Points on a hilly landscape, in no order, each with its height.
From any point a ball rolls to the lowest of the 4 points nearest to it. It stops when none of these is lower. Distance is the straight distance between rows; heights are no part of it.
q_178: [ 40  15 -16   5   5 -29  18 -38   8  48  33 -10 -12  22  32 -20  12   8
 -23 -11  12  41  33 -27  43  23   0  28  14 -19  -5   2 -34 -20 -36  -5
  -5 -15   9   3  -2  38]  height 45.9
q_375: [  4   4  20 -11   2  11 -18   4 -21   9 -12  20   2  -2 -29  15 -21  15
  13  -1 -16 -28  -7  -4  10 -16  12  10  18  24 -10   7   1  19  -8 -10
 -16 -11   2  23  -7  -4]  height 28.2
q_464: [ -4 -33  -2 -14 -34 -20  22  12  -9  -9   7 -17   9   8  34 -19   7 -28
  14   6  37 -16 -12  38 -39  11 -24 -19 -18 -20  24   9  -7 -21  -6  29
  -5   5 -22 -27 -12 -14]  height 54.4
q_435: [ 24   6  15  -4   1 -13  -3 -27 -26  32  28   6 -10  16  12 -15   9  17
 -12  -6  -8  22  29 -30  43   2  -5   5  32   1  -7   3 -24  -6 -28  -8
 -13 -17   4  18 -15  19]  height 67.6
q_349: [ 13 -19 -11  17  17 -16  34  -6  25   0  -6 -30  11   7   3 -14   8 -14
  11   5   8 -12   3  15 -26  -1   6 -19 -41  -1  15 -10 -11 -14   0  41
   1  29 -12 -15  11   3]  height 68.6
q_677: [-38   5  -3 -14 -21  18  -8  18   6 -43 -13  22   0   2 -27  19 -21 -10
   5  10 -14 -26 -36   4 -11 -10  -1  -1 -10  10  -8  -9  16   5  29  -8
 -10  -9   0  -3   0  -8]  height 39.2
q_442: [  6 -14  23 -24  -8   6 -12   5 -18   9  19  17  -7  13  -2   8   9   8
  -3   5   4  10   9  -2   2   0   4   7  29   8 -21  21   4   5  -6 -29
 -11   0 -11  -2  -7  -5]  height 74.0
q_656: [ -1 -16  17 -10 -24 -13  -2   3 -25   2  15  -8  -8  10  35  -9   7  -6
   5   4  25  13   5  21   4   9 -21   9  18 -11   7   8  -9  -5 -12 -27
  -6   2  -5 -14  -7   1]  height 49.5
q_250: [ 11 -17  18 -31  -4  -6 -20  -1 -25  33  31  20 -11  20  11  -5  14  11
 -17  -2   9  21  21 -18  -2   8   5   5  40   8 -23  37   4   7 -17 -43
 -10  -9 -18 -13 -10   9]  height 61.6
q_749: [  4  11 -13  20  12  -8  -2 -18  23  14  24  -1   0   3  27   1  32   5
  -8 -18  -8  49  20 -29  -2  12  -8  20  15 -14  -4 -18  -5 -12   6 -14
  24   0  22  -1  19  -4]  height 46.6
q_775: [-11 -29 -23 -27 -34  -7   9  20   6 -11  10  -7  -1  14  44 -18   8 -27
  -6  -7  43   6  -6  41 -39  27 -15  -9 -17 -21  15  24  -1 -20   4  -4
   4   6 -31 -51  -6  -8]  height 41.4
q_726: [ 15   9   8  19   4 -11   4 -17 -12   4  -5 -15  -3  -6   3  -5 -10   6
   2  -5 -13   6  12  -4  33 -10   2  -2   2  -3   6 -13  -7  -4 -14   7
   2   3  17  16   6   0]  height 10.0
q_86: [ 13  24  10  18   3  -2 -14  -9 -26   7 -17 -14   0 -17 -12  -1 -34  13
   7  -4 -23 -30  -2  -8  33 -29  13   6  10   8   7  -8  -7   0 -17  15
  -4 -14  34  29 -10   9]  height 30.5
q_287: [ 12  26  -3  10  29  28 -31  -7  12  25   0  26  -1   1 -19   8   7  17
 -11  -8 -28  10  20 -53   7  -2   2  14  27   9 -15  -8   5  14   1  -4
  15 -26  22  20  -1   6]  height 39.4
q_716: [  4   0  22 -12   8   8  -6   8 -26   4 -28   7  11  -3 -36   3 -34   6
  12   8 -11 -42 -17  13   7 -15  15   7  -2  25   2   6   1  20 -18   2
 -22   2  -7  25  -6   7]  height 35.4
q_550: [ 18  15   4 -12  29  20 -21  -5   3  26   3  17   3   5 -27   9   4  15
  -5  -8 -23  -1  13 -29   7  -5  18  10  17  14 -15   4   2  16  -7 -10
   4 -12   7  24   6  -3]  height 38.4
q_457: [-17  25   8  13  -5  21 -26   6 -14 -15 -13  27   3  -7 -28  28 -27  15
  24  11 -22 -42 -27 -23   3 -24  10  12  16  23  -7  -5  19  15   9  -5
  -7 -22  19  16  -6   3]  height 36.3
q_379: [  8  17  -9  17  23  11  -6  -9  14   8  -4   2   1  -9  -5  12   7   6
   0  -9 -19  14   7 -23   9  -2   4  11   5   4  -3 -13   9  -1   9  -8
  18  -6  19  11  16  -9]  height 44.1
q_930: [ 13   8  -8  -2  32   8  -3  -7  20   6   6   1  10   5 -11  11  16   8
 -10  -3 -13  25   8 -20  -3   8  16  14  -1   1  -8  -7  12   5   7 -16
  14   9   3   2  20  -5]  height 57.0
q_239: [ -1   7  -3  34  -5 -11   9  -8  -3  -8 -18 -18  -6 -24   3   1 -13   4
  12  -2 -11   0   0   6  13 -10  -6 -13  -5  -3  13 -18  -5  -3   4  17
   8  -1  22   7   2  -3]  height 34.0
q_98: [ -7 -10  14  19 -15  -9  13   6 -13 -18 -28 -10   1 -12  -4  -3 -15  -9
  12   6   5 -16 -12  27   1 -10 -10 -17  -8  -2  13 -11  -1  -1  -2  19
  -9   2  -3   7 -10  -9]  height 40.1
q_840: [  0  -3  -3  15 -15 -25  10 -17  -3  12  21 -14 -10  -3  38 -14  16   3
   2 -13   4  39  13  -1  17   8 -19  15  14 -18   4  -8 -16 -10  -4  -8
  11   1  19  -2  10   3]  height 48.1
q_427: [-27 -13 -17   5 -22  -6  15  16  15 -25   3  -4   0  -3  21  -4  18 -10
  12   2  28  12 -14  31 -25  10 -12 -12 -14 -18   8   0   0  -8  20   9
   5  10 -14 -22  -4 -15]  height 60.3
q_901: [ -7 -28  24 -22 -44  -8  16  21 -35 -19  -8  -8   5   2  24 -18  -7 -27
   9  15  39 -27 -18  37 -24   6 -23 -20  -9 -20  28  14   4 -14 -14  13
 -15  -3 -34 -23 -26 -21]  height 62.9
q_368: [ 15  24 -17  12  45   5  -1 -15  24  17  -6 -20  12 -13 -13   3   1   8
  -6 -11 -22   8   8 -20  13  -5  14   2 -22   8   3 -13   4   4   5   8
  26  10  19  18  21   4]  height 29.5
q_502: [ -6 -15  -4  31 -13 -15  21  -5   2 -13 -15 -21   3 -13   9  -8  -2  -4
  17   7   6   0  -5  24  -8  -3 -18 -22 -17 -10  14 -17 -10  -8   7  36
   5   9   3  -6  -3  -8]  height 51.0
q_742: [ -3  -8  10  15  -5   0  18   8  -2 -11 -40  -9  11 -12 -20  -6 -26 -12
  10   6  -6 -47 -23  24  -9 -17   3 -15 -25  10  19 -12   4   1  -4  34
 -14   2  -8  14 -16  -2]  height 32.6
q_794: [-46  -4 -19 -16 -22   9   5  16  26 -36  17   8  -1  -3  15   4  23 -11
  -8  -3  20  18 -18  12 -24  14  -9  -4 -11 -20  -5  -2   3 -15  36 -14
  14  11 -18 -37   6 -11]  height 70.5
q_604: [ -5  19   5  11  -1  32 -37   5  -2  14  -1  45  -6   3 -35  14 -16  20
   0  -1 -24 -10  -1 -50   0 -13   8  11  33  12 -18  -3  11  24   6 -15
   5 -32  15  15 -14   2]  height 35.2
q_188: [ 13  21 -20  36  23 -13  10 -14  12  10 -10 -32  -1 -27  -3  -8 -16   9
   6  -2 -16   1   6  -9  27 -18  13 -15 -24  -2  10 -18  -7 -10  -2  33
  22   2  36  13   4   9]  height 29.1
q_191: [-10  -3 -20  13  15   8  18  10  22 -14 -33 -11   5  -7 -24  10  -8 -12
  12   1  -7 -32 -20  15 -22  -7  18 -15 -42  16   9 -13  12   4  20  31
  -5   6 -13   5  -2  -5]  height 58.7
q_630: [ 14 -17  36 -11  -9  -6   3  -1 -40   3 -13  -5   3   6  -9  -8 -23  -3
   5  11   9 -18   1  14  18 -12  -9  -5  11   4   8   5 -10   4 -28  -4
 -22   3  -3  15  -9   1]  height 50.7
q_925: [  9 -21  26  -9 -11 -10  16   6 -22  -8 -13  -8   7   8   0 -11 -13 -16
  -2  16  21 -20  -3  25  -6   1 -12 -12  -5  -2  13   7   2   4 -16   5
 -15  14 -21  -3  -6   1]  height 52.7
q_198: [ 16  26  -6 -14  50  17 -11  -3  10  21 -11 -10  18  -7 -34   4  -9  11
  -2  -3 -25 -21  -3 -15  11  -9  21  13 -21  21  -3   4   1  22  -7   6
  11   4   9  30  12  10]  height 42.8
q_556: [ 15  -6 -21   9  24 -19  14 -17  26  17  17 -20   7   6  16 -11  20   2
 -19  -7   3  31   9  -2 -11  19   8  11 -18  -1   7  -2  -4   0   3  -6
  18  26  -4 -15  24  12]  height 71.6
q_958: [ 22   0  25 -20   4  -9 -11 -20 -33  37  26  17 -12  15   0 -15  12  19
 -18  -5  -7  13  27 -28  24   4   1  -4  42  10 -12  16 -14   6 -27 -20
 -17 -14  -8  14 -12  12]  height 59.9
q_776: [ -1 -22   0  15 -13  -4  33   8  12 -19 -27 -26  12  -3  -7  -4  -4 -18
  25   8   4 -34 -14  25 -36  -9  -4 -27 -39  -7  20  -7  -3 -22   2  53
 -15  14  -7   2  -4 -17]  height 44.7
q_944: [  9 -18 -18   2  24  -7  23  -1  32  -7  -4 -15  13  12  -3  -4  10 -13
 -13   4  14  -6   2  15 -31  12  19  -6 -33   8   5   7  13   0   7  14
  -2  30 -29 -20  12   3]  height 77.3
q_139: [ 15  15   6  14  17  10 -22 -12   6  24  23  27  -5  10  10  -2  28  15
 -19 -11 -16  41  32 -48  10  11 -11  13  39  -6 -14 -10  -1   1  -3 -15
  15 -16  15   9  -5   6]  height 50.6
q_25: [ -9  11  -7  22  -2   7  -3  -1  19 -14  -7   8  -3 -13  -1  20   6   1
   8  -2  -9  16  -2  -8   0  -5  -5   5   3  -4  -4 -16  14   0  17 -13
  13  -5  17  -2  13 -15]  height 54.3
q_361: [ -2   8  16  24 -17  -4  -3   0 -23 -15 -33  -9  -4 -22 -11   5 -30   3
  15   4 -10 -30 -18  17  15 -20  -1  -5   8   6  14 -15   1   1  -4  11
  -7 -10  21  17 -11   0]  height 45.0
q_102: [  9  47 -26  18  50  28 -25  -9  33  17  -9 -13  10 -14 -18  11   5  19
  -6  -6 -25 -11   7 -56   6 -12   9  17   0  14  -8 -13  12  11   7   9
  36 -19  44  35  16  20]  height 24.4
q_218: [  6  -5 -11  32  17 -11  19  -6  17  -1 -17 -24   5 -12   1  -9  -3  -2
  10   1  -4  -2   1   8   1  -8   3 -19 -27   0  14 -17  -9  -5   6  32
  13  18   5  -2   6  -2]  height 51.2
q_313: [  7 -15 -22  18  -6 -31  24 -18  20  18  23 -23  -7   0  36 -23  13  -1
  -3  -7  14  38   7  10  -3  15 -19   4 -13 -18  14 -14 -25  -8   1  10
  18  16  10 -16  18  12]  height 56.3
q_725: [ 17   0  27 -23  10   2 -17 -12 -34  31   6  18 -10  11 -23  -8  -4  20
  -7  -6 -14 -14  20 -16  21  -9  12  -5  31  18  -9  20 -13  19 -30 -15
 -22 -13  -9  24  -9   5]  height 57.4
q_118: [-18 -17 -11 -25 -30  -2   2  20  -1 -19  12   0  -5   7  35 -13  10 -15
  -6  -1  37   9  -6  37 -24  23 -13   2  -6 -18   4  17  -2 -13   7 -21
   2   7 -30 -41  -7  -4]  height 23.5
q_672: [-17 -11  10 -25 -28  10 -15  16  -9 -10  25  12 -10   8  31   5  12  -6
   1   1  25  15  -1  18  -4  12 -11  14  20 -14  -9  17  -3 -10   3 -40
  -1   0 -11 -31  -8  -9]  height 65.6
q_374: [-19  -3  21  -2 -40  12 -19   9 -24  -8  18  19 -13  -5  31  11  14  -5
  19   1  18  15  -3   9  17   2 -24   6  33 -20  -5   5  -1  -8   2 -29
   0 -13  10 -13 -22 -20]  height 67.8
q_575: [ 30  21  -2  -9  36  -9   1 -24  -3  34  18 -14   5  11  -3 -13   3  10
 -14  -6 -15  12  22 -22  36   1  21   9  -8  -2  -3   4 -19  -3 -32   7
  -2   8   7  20  13  24]  height 46.4
q_646: [ 20  52 -15  21  35  -3 -11 -18   5  18   1 -23   0 -18  -9  -4 -18  12
   1  -6 -23 -17  11 -30  44 -25  16   5  -3   2   1  -8  -6  -3 -17  27
  11 -23  51  36  -5  21]  height 28.6
q_595: [ 10 -32  -4 -16 -26 -27  15  -2 -13  16  15 -15  -2  11  47 -20  -3 -22
  -7  -1  39   8   3  32 -13  23 -34  -3 -11 -14  24  13  -8  -7 -16  -8
  -2   6 -15 -39   0   8]  height 72.3
q_772: [ -3 -14  29 -11 -18  -6  -1  11 -30  -7  -4  -2  -3   4  10  -1  -6  -9
  10  11  18  -4  -4  25   8  -1 -13   1  13  -6   2   6   0   2  -9 -17
 -14   3  -9   1 -10  -6]  height 24.2
q_515: [-26  -4 -10 -13  -8   5   9  13  22 -31   2   5   1   1  -3   9  11 -11
  -7   6  12  13 -10  13 -14   8   3   1 -11  -6  -6   0  11  -2  27 -12
   2  10 -19 -20   9  -7]  height 80.7
q_818: [  1   7  19  10 -23  18 -26   3 -20   0  -2  30 -12  -6 -11  19  -7   6
  10  -3 -11  -7  -1 -17  15 -14 -11   7  41  10  -9   2   5  10   7 -16
  -9 -24  18  16 -14 -11]  height 44.0
q_539: [ -9 -23  -8 -35 -29  -5  -1  23  -6  -9   7   2   1  18  34 -13  -7 -25
 -18   0  35   4  -1  34 -30  24 -14   1 -13 -10  -2  34   8 -11  -5 -18
  -5  10 -41 -47  -6   0]  height 52.4
q_343: [-12 -19 -14  20 -19 -20  19  -2   9  -8   5 -16  -1  -9  35 -16  16  -4
  18   2  19  18  -7  29 -13  12 -29 -10 -10 -21  14 -12 -19  -8   9  21
  13  10   1 -15  -1  -5]  height 60.4
q_971: [ 12  -7  21 -34  12   5 -18  -6 -16  34  23  31 -10  15 -24  -1   8  16
 -21  -3  -6   6  22 -28   2   4  21  -3  41  11 -25  28   6  24 -19 -33
  -9 -16 -16   2  -3   2]  height 48.2
q_212: [  7 -14   1 -14  11  -5  12   3   2  -3  -1  -5  10  12  -5  -4  -5 -10
 -15  13  16  -2   1  19 -15  13  13   1 -10   9  -3  14  12  11  -3  -7
  -7  25 -26 -12   9   9]  height 15.6
q_222: [  7  36   7  23   7  24 -29  -3 -16  15  -8  18  -5 -13 -18  11 -16  21
   9  -4 -28 -30   1 -44  16 -19   5  11  35  22  -2  -9   6  11   0   5
   3 -29  26  30  -8   7]  height 37.8
q_40: [ 22  -6  -4   7  14 -23  17 -18   2  17   9 -19   5  11  10 -20  -2  -4
 -12   1   8  13   8   1  10   4   5   3 -16  -4   9  -1 -13   0 -20   5
   4  23  -7  -6  15  20]  height 83.1
q_93: [-37 -12   1 -16 -40   7   4  27  -9 -35   2   7 -10  -1  24  -8   5 -11
   9   3  36   1 -21  35 -16   9 -11 -11  -7 -27  11   7   2 -19  14  -8
  -1  -1 -21 -28 -15 -19]  height 46.9
q_936: [ 17  -7  -5  16  30  -9  23  -8  22  13 -16 -29  11   0 -12 -13  -8 -10
   4   3  -3 -19   3   8   3 -17  15 -23 -43   2  18 -12  -9  -6 -12  43
   8  27  -3   0   4  11]  height 54.0
q_797: [  2   1  28 -16  -6   4 -25   2 -23  33  36  44 -19   7   7 -11  18  12
 -20  -3   6  38  26 -42   2  12 -12   6  57  -8 -27   9   0  11  -6 -44
   5 -25  -5  -5 -26   1]  height 75.3
q_948: [ -8  13  25  21 -33   5 -16   5 -34 -16 -17  11 -13 -19  -2  18 -19   4
  19   1  -7 -26 -13   4  17 -18 -14   5  35   9   6  -8   3   1   0  -8
 -13 -21  28  17 -13  -9]  height 58.2
q_754: [-26 -10   9 -23 -27  10   5  28  -9 -35  -5   9  -1   8  -7   3  -7 -17
  -3  12  22 -10 -18  27 -11   2  -4  -8  -8  -7  -2  12  12  -1  13  -8
 -13   4 -25 -12  -7 -10]  height 65.8
q_371: [-26   1 -13   5 -10   8   8  14  14 -33 -23   7   0  -9 -22  14 -12 -11
   7   7  -5 -18 -27  16 -14  -6   7 -11 -25  10   3 -13  17   4  26  11
  -7  -3  -8   1  -1 -11]  height 48.7
q_150: [ -2  -8  -3  31  -5  -3  18   3   3 -13 -37 -23   5 -23 -12   0 -22  -6
  19   7 -10 -39 -18  19 -10 -19   0 -23 -26   4  19 -19  -7  -8   5  45
  -6   0   8   7 -10   0]  height 8.4
q_893: [ 16  11  -7  12  15 -16   3 -25   8  25  27  -7  -3  10  25  -9  23   7
 -16 -16 -12  40  26 -29  19  12  -4  22  13 -11  -1 -12 -13 -12  -8  -5
  11  -1  15  10  11  12]  height 34.4
q_226: [-21 -13 -41  16  -7  -1  23  12  40 -35  -1 -16   2  -6  12   6  28  -8
  23   1  12  15 -13  21 -40  12  -6 -13 -35  -9   4  -6  -3 -17  32  33
   2  17 -11 -17   6 -20]  height 74.1
q_496: [ -9  -6  11  -8 -10  27 -27  10   7   5  25  37 -11  13 -11  17  17   5
 -15  -2  -2  29  12 -39  -2  -2  -5  11  36 -11 -28   5   3  10  13 -31
  11 -11   1 -12  -6  -6]  height 73.3
q_577: [ 20   4  -2 -18  41  10  -3  -2   5  15  -3   0  12   4 -33   6  -5  11
 -11   4 -13 -10   5  -2   1   4  28   6 -12  17  -4  10   5  17 -10  -5
  -2  16 -10  11  18   9]  height 53.9
q_928: [ -4   4   1 -28  28  16  -4  12   1   1 -21  10  17   1 -49  14 -31  11
   5  12 -18 -42 -17   5  -5  -8  34  12 -21  30  -3   8  14  29  -4   2
 -11   6 -20  15  -1   8]  height 38.0
q_771: [  3 -21  15 -34 -11  -2  -5  13 -20  -5   4   5   0  17   6   2  -7  -5
  -7  14  26   0   4  17 -11  11   1   2   8   4 -13  31   8   4 -10 -26
 -19  10 -28 -20   1   6]  height 74.2
q_253: [ 19  -3   7 -17  10  -7 -17 -12  -5  33  34  18  -8  18  11  -5  29  11
 -24  -7  -2  34  26 -30  -3  17  -1  16  38   2 -20  16  -3   2  -8 -27
   0  -8  -4  -3  -2  11]  height 64.0
q_878: [ -6  -8 -31  31   7   4  23   9  33 -24 -28 -23   2 -13  -7  10   7  -7
  25   1  -8 -15 -13  15 -31   0   3 -22 -45   6   8 -16   0 -15  25  46
  -1   9   1   2   5 -11]  height 67.2
q_38: [ 26 -11  12 -14   1 -20   0 -16 -22  25  20  -9  -1  20  20 -16   5   4
 -15  -1  10  16  17  -7  10   9  -5  14  15   2  -4  17 -13  -4 -26 -18
 -10   8  -3  -2   7  17]  height 77.2
q_390: [ -6  -9  -5   4   6  -2  14   7  14 -15 -15  -6   6   0 -12   0   2 -12
  -1   7   7  -6  -8  20 -13   3   9  -7 -18   6   6  -5  11   5  11   8
  -4  13 -20  -4   0  -8]  height 66.2
q_913: [ -2 -19 -11 -32  -8  -7  -4  11  14  -2  15   0   5  13  22   2   8  -9
 -24  -2  20  25   5  19 -24  24  -1  14  -2  -3 -19  28   9  -1   5 -31
   1  20 -26 -39  15  11]  height 87.5
q_830: [ 22  15  16  -7   9   3 -17 -15 -25  29   5  11  -7   1 -13  -7  -5  17
  -6 -11 -26  -6  23 -26  34 -12   3   2  27  12  -7   2 -15   6 -24  -1
 -12 -18  10  31 -11   6]  height 63.0
q_263: [ -4   7  -5  19  12   4   8   3   8  -7 -31  -5   5 -17 -18   8 -18  -2
   9   1 -12 -24 -17  13  -1 -10  10  -6 -20  16  11 -15   8   8  11  14
   1   4   3  12   0  -1]  height 45.6
q_779: [-17 -14   3 -30 -21   4  -3  19   0 -21  11   5  -2  12  14   5   6 -12
 -13   7  24   9  -7  21 -16  15  -2   7   2  -7 -13  18   7  -5  10 -27
  -4  12 -27 -33   3   1]  height 59.6
q_235: [  6   8  23   6 -20  -8 -17 -15 -28  23  31  23 -17   3  29 -16  17  12
 -12  -7  -7  37  33 -35  33   9 -31   7  55  -5 -11  -5 -12  -4 -13 -20
  -2 -22  12  11 -28   8]  height 80.3
q_491: [ 27  17  -2  10  27  -9   7 -18  -3  21   0 -22   3   0  -9 -17 -17   6
  -2  -5 -15   1  10 -11  40 -15  16   1 -18  -7   7  -6 -12  -1 -27  18
   2   8  20  18   5  14]  height 31.7
q_486: [ -2 -23  25 -22 -28 -10   4  15 -35  -8   0  -4   2  12  25 -13  -9 -17
   4  15  35  -7  -3  32  -6   9 -19  -3   4  -9  12  14   0  -2 -19 -16
 -15   1 -25 -20 -15  -2]  height 49.3
q_796: [ 28   8   9 -21  36   4 -13 -17  -8  36  19   8   0  15 -19  -2  14  19
 -20  -8 -20   5  26 -27  13   4  18   4  16  11 -14  13  -7  11 -21  -9
  -5  -2  -4  18  12  11]  height 48.3
q_753: [-24 -16 -23  28 -31  -6  16  10   8 -33  -7 -11  -3 -17  34  -2  18   3
  32   8  17   8 -17  32 -21  10 -33 -23 -14 -24  15 -13 -12 -24  23  42
  11   3  10 -14 -10 -18]  height 65.7
q_60: [ 17  29  -6  30  10 -11   1 -32   2  17  18  -6  -9  -1  21  -6   8  14
  -7 -15 -20  28  34 -34  44  -4  -3   8  19 -11  -3 -21 -11 -19 -14  11
   9 -22  33  16   0   7]  height 11.0
q_580: [ 14  -3   6   7  20  -7  13  -7  -2   6 -20 -18   5  -4 -13 -11 -17  -5
  -1   2  -6 -18  -3  10  14 -10   8 -11 -22   5  12 -10  -7   4 -13  19
   1  15  -2  10   2   6]  height 38.5
q_205: [  7  17 -14  33  14 -19  11 -20  12  10   6 -23  -2 -14  17  -9   3  11
   2  -9 -16  31  17 -19  23  -3  -1   1  -8 -14   6 -22 -12 -16   1  16
  21   1  30   7  16   0]  height 34.7
q_270: [  8  -4  15 -26   9  16 -17   3  -2  18   8  29  -2  10 -33  15  -3  15
  -5  -2 -13  -7   7 -18   2  -7  20   6  24  17 -21  15   5  20  -5 -22
  -9 -10  -8   8   2  -4]  height 37.9
q_7: [ 31   4 -15 -11  31 -14  -7 -25  16  36  32  -2   3  22  15  -3  33   9
 -34 -15 -11  40  22 -27 -10  26  11  25   8   1 -12  13  -5  -4 -13 -19
   8   8   3  -7  23  20]  height 63.3
q_303: [ 22  39 -14   3  50   9 -12 -22  23  28   6 -13  10  -4  -8  -1   7  12
 -16 -12 -31   9  22 -42  28  -7  11   7  -6   1  -6 -11  -5   0 -10  12
  19  -8  30  28  16  15]  height 8.9
q_986: [-20  13  -3   0  -6  22 -19   8  11 -20 -10  28   3   1 -29  27 -21   5
  11   5 -20 -22 -22 -20  -4 -13   6  11   1  15 -15 -11  16  11  17 -17
  -3 -14  11   5   5  -1]  height 33.9
q_703: [  7  -8  26   4  -6  -2   6   2 -25  -5 -36  -7  10  -8 -22  -6 -37  -6
   6  10  -3 -42 -14  20   9 -22   0  -6  -9   9  14  -6  -3   5 -22  18
 -17   3  -3  20 -14   2]  height 46.0
q_12: [-27   4   7  20 -40   3   2  13 -10 -39 -24   5 -12 -24   3  10  -9  -3
  21  10  10 -15 -26  26  -4  -6 -20 -17   3 -13  13 -10   6  -5  15   9
  -6 -16  16   0 -11 -15]  height 70.7
q_459: [-30 -14  -2 -34 -19  17   7  26   4 -36 -15  11  -1  13 -34  10 -19 -18
  -9  11  -1 -30 -30  17 -21   1  14  -8 -23  14  -1   5  17   4  23   4
 -18  10 -30  -1   1  -5]  height 54.1
q_163: [  2  33  -4  22  17  14 -15  -3  -4   2 -19  -5   9 -19 -17  18 -20  14
  11  -2 -25 -28  -9 -23  12 -22  11  12   4  21   2 -13  10   9   7   8
  12 -12  28  24   5   4]  height 38.3
q_369: [-49  -6 -11 -14 -30  10   5  22  13 -48  -7   9  -9  -5  -6   7   9 -15
   4   1  13   0 -27  18 -17   3  -7 -18 -22 -12   3  -2  10  -9  36   3
   0   4 -12 -20  -2 -18]  height 78.3
q_681: [-15  -6 -29   0  -1 -11  10   3  38 -13  21  -5   1  -5  26  -1  28  -9
  -8  -4  18  37  -4  14 -27  20  -6   9  -6 -13  -5  -1   1  -3  22 -16
  18  14  -7 -33  12  -3]  height 80.1
q_208: [  6  16 -23  26  39   0   8  -8  27   6 -23 -29  10 -29 -16   3 -13   4
   7  -6 -16 -19  -7  -5   7 -17  15 -16 -37  16   9 -16  -4   3  11  35
  22  11  22  14   8  11]  height 10.7
q_739: [ 29  28 -14 -16  60   4  -3 -19  15  36  14 -23  13   5 -18  -9   9  10
 -22  -5 -21   6  17 -25  23   3  22   5 -24   3  -6   6  -9   9 -20  13
  11  14  10  19  25  26]  height 33.6
q_934: [-34 -10  16  -1 -50   3   2  21 -24 -37 -22   8 -10 -11  16  -4  -5 -10
  23  10  26 -14 -27  38  -3  -3 -24 -21  -3 -27  18  -1   5 -14   7   6
  -9 -15  -1  -8 -26 -24]  height 61.0
q_905: [-10  13  -7  -4  17  17  -7   7   7  -9 -20  13  11  -7 -35  21 -22   5
  10   4 -17 -24 -21  -2  -2 -12  19  13 -15  23  -3  -5  16  17  12  -3
   0  -6   1  11   3   1]  height 36.0
q_987: [ -6 -25 -32  -6 -10 -15  22  11  31 -16   8 -15   7  14  27 -10  17 -24
  -5  -4  32   6  -1  29 -49  21  -2  -7 -28  -8   5  19   1 -12  14  12
  -1  20 -29 -34   7  -3]  height 60.9
q_242: [-30  -5  -3   5 -28  -5   2   6   2 -20  11   4  -5  -8  33  -2  17  -6
  16  -1  23  22 -10  24  -4   9 -21   1   9 -26   4  -4  -1  -9  14 -15
  10   1   4 -20  -3 -18]  height 62.8
q_932: [-14  -3 -32  20  10   3  18   6  39 -27 -10  -5   3 -13  -9  12  15  -7
  11   1  -4   8  -7   8 -22   6   6 -15 -35   4   1 -17  11  -1  32  15
   9   9 -10 -10   8 -13]  height 80.2
q_915: [-26   3 -26  28 -18   3   8  14  16 -41 -24   0 -10 -26 -12  15  -2  -6
  22   7  -8 -18 -31  16 -23  -4  -8 -24 -24   2  13 -18  12  -7  32  28
  -1 -10  10  -1  -4 -13]  height 59.2
q_560: [-16   0   4  23 -22 -11   6  -6  -8 -14  -4  -7  -8 -18  23   0   6   2
  19   0   3  16  -1  12   8   1 -24  -4  11 -18   5 -12  -3  -3   9   1
   8  -2  21  -6   1 -11]  height 51.8
q_79: [ 16  30   4  26   4   7 -20 -16  -8  14   5   8  -9 -11   6  -2  -3  15
  -9 -13 -29   4  29 -38  35 -10  -6   3  33   3  -1 -18  -5  -7  -7   6
   8 -26  35  24  -8   4]  height 35.3
q_127: [  6 -20  -6  -7 -10 -22  10  -1   2   6  15  -9  -1   9  36 -15   9 -11
  -9   0  28  21   3  24 -16  18 -14   6  -4  -9   7  11  -5   0  -4 -18
   2  13 -12 -24   5   8]  height 64.6
q_359: [ -7   0  24   5 -25   7 -13   4 -21 -10   2  12 -11  -3  12  14   4  -1
  14  -1   5   5   1   7  16  -6 -18   5  30  -5  -6   0   4   1   1 -20
  -7 -10  13   6 -10 -15]  height 54.2
q_962: [-32  -5  11 -26 -22  20 -11  18   8 -31   9  25  -2   7  -8  24   4  -8
  -4   5   5   3 -12   2  -3   1  -9   4   7  -8 -19   1   7  -1  24 -30
  -1   1  -8 -16   5 -10]  height 90.4
q_858: [-19 -27   3 -29 -25   7  16  29  -3 -35 -14  -4   2  19 -17   1  -9 -30
 -12  11  23 -27 -18  25 -34   1  10 -16 -26  -1  10  22  21  -4  13  16
 -19  17 -43 -14  -1 -12]  height 74.5
q_318: [  3   1   5   1   1   0 -10  -5   6   4  19  12  -4   6  13   7  19   1
  -3  -5   1  29  12 -15   3   5  -7  15  26  -6 -12   1   5   0   3 -25
   6   1   8  -2   4  -9]  height 62.6
q_195: [  2   9  18 -14  10  18 -24   1 -17  28  -1  36  -1   2 -37   8 -12  23
   5  -7 -23 -26   1 -27   9 -15  18   5  31  22 -17  10   4  29 -11 -12
 -10 -24  -1  25 -12  -5]  height 32.5
q_741: [ 29  21 -10  -8  48  -4  -6 -24  12  36  25  -6  10  13  -2  -4  24  15
 -28 -13 -22  27  25 -32  10  16  18  15  -1   0 -10   2 -11  -3 -18  -4
   9   4   4  12  25  22]  height 50.8
q_737: [ 22  -6   1 -23  28  -1  -7 -12   3  21  21   6   7  18  -8   5  15  13
 -19  -1  -5  18  14 -14  -7  15  20  13   8  10 -18  22   6  10 -12 -25
  -1  12 -10  -6  21   8]  height 67.3
q_992: [-17  -2   9 -31  -3  22 -12  13  -1  -9  -6  31   5  10 -42  25 -27   8
   6   8 -19 -28 -17  -5  -6 -14  20  10   3  24 -21   5  10  19   7 -17
 -15  -7 -10   6  -1  -1]  height 28.5
q_228: [-22 -18  -4   1 -25   6  19  21   4 -37 -30  -5   2   0 -21   1 -11 -23
  15   5  10 -33 -30  27 -30 -12   6 -18 -31  -1  18   2  15  -6  17  31
 -20   1 -18   4 -10 -20]  height 63.7

Call two points neighbours if one is among the 4 nearest of the other. Go from one point of each pair to the other, from neighbour to neighbour, staying as low as possible. Name the highest point that can't be avoided.
q_303 and q_118 -> q_343
q_212 and q_772 -> q_925
q_375 and q_208 -> q_222
q_150 and q_208 -> q_361
q_772 and q_208 -> q_630
q_726 and q_208 -> q_86
q_208 and q_303 -> q_188
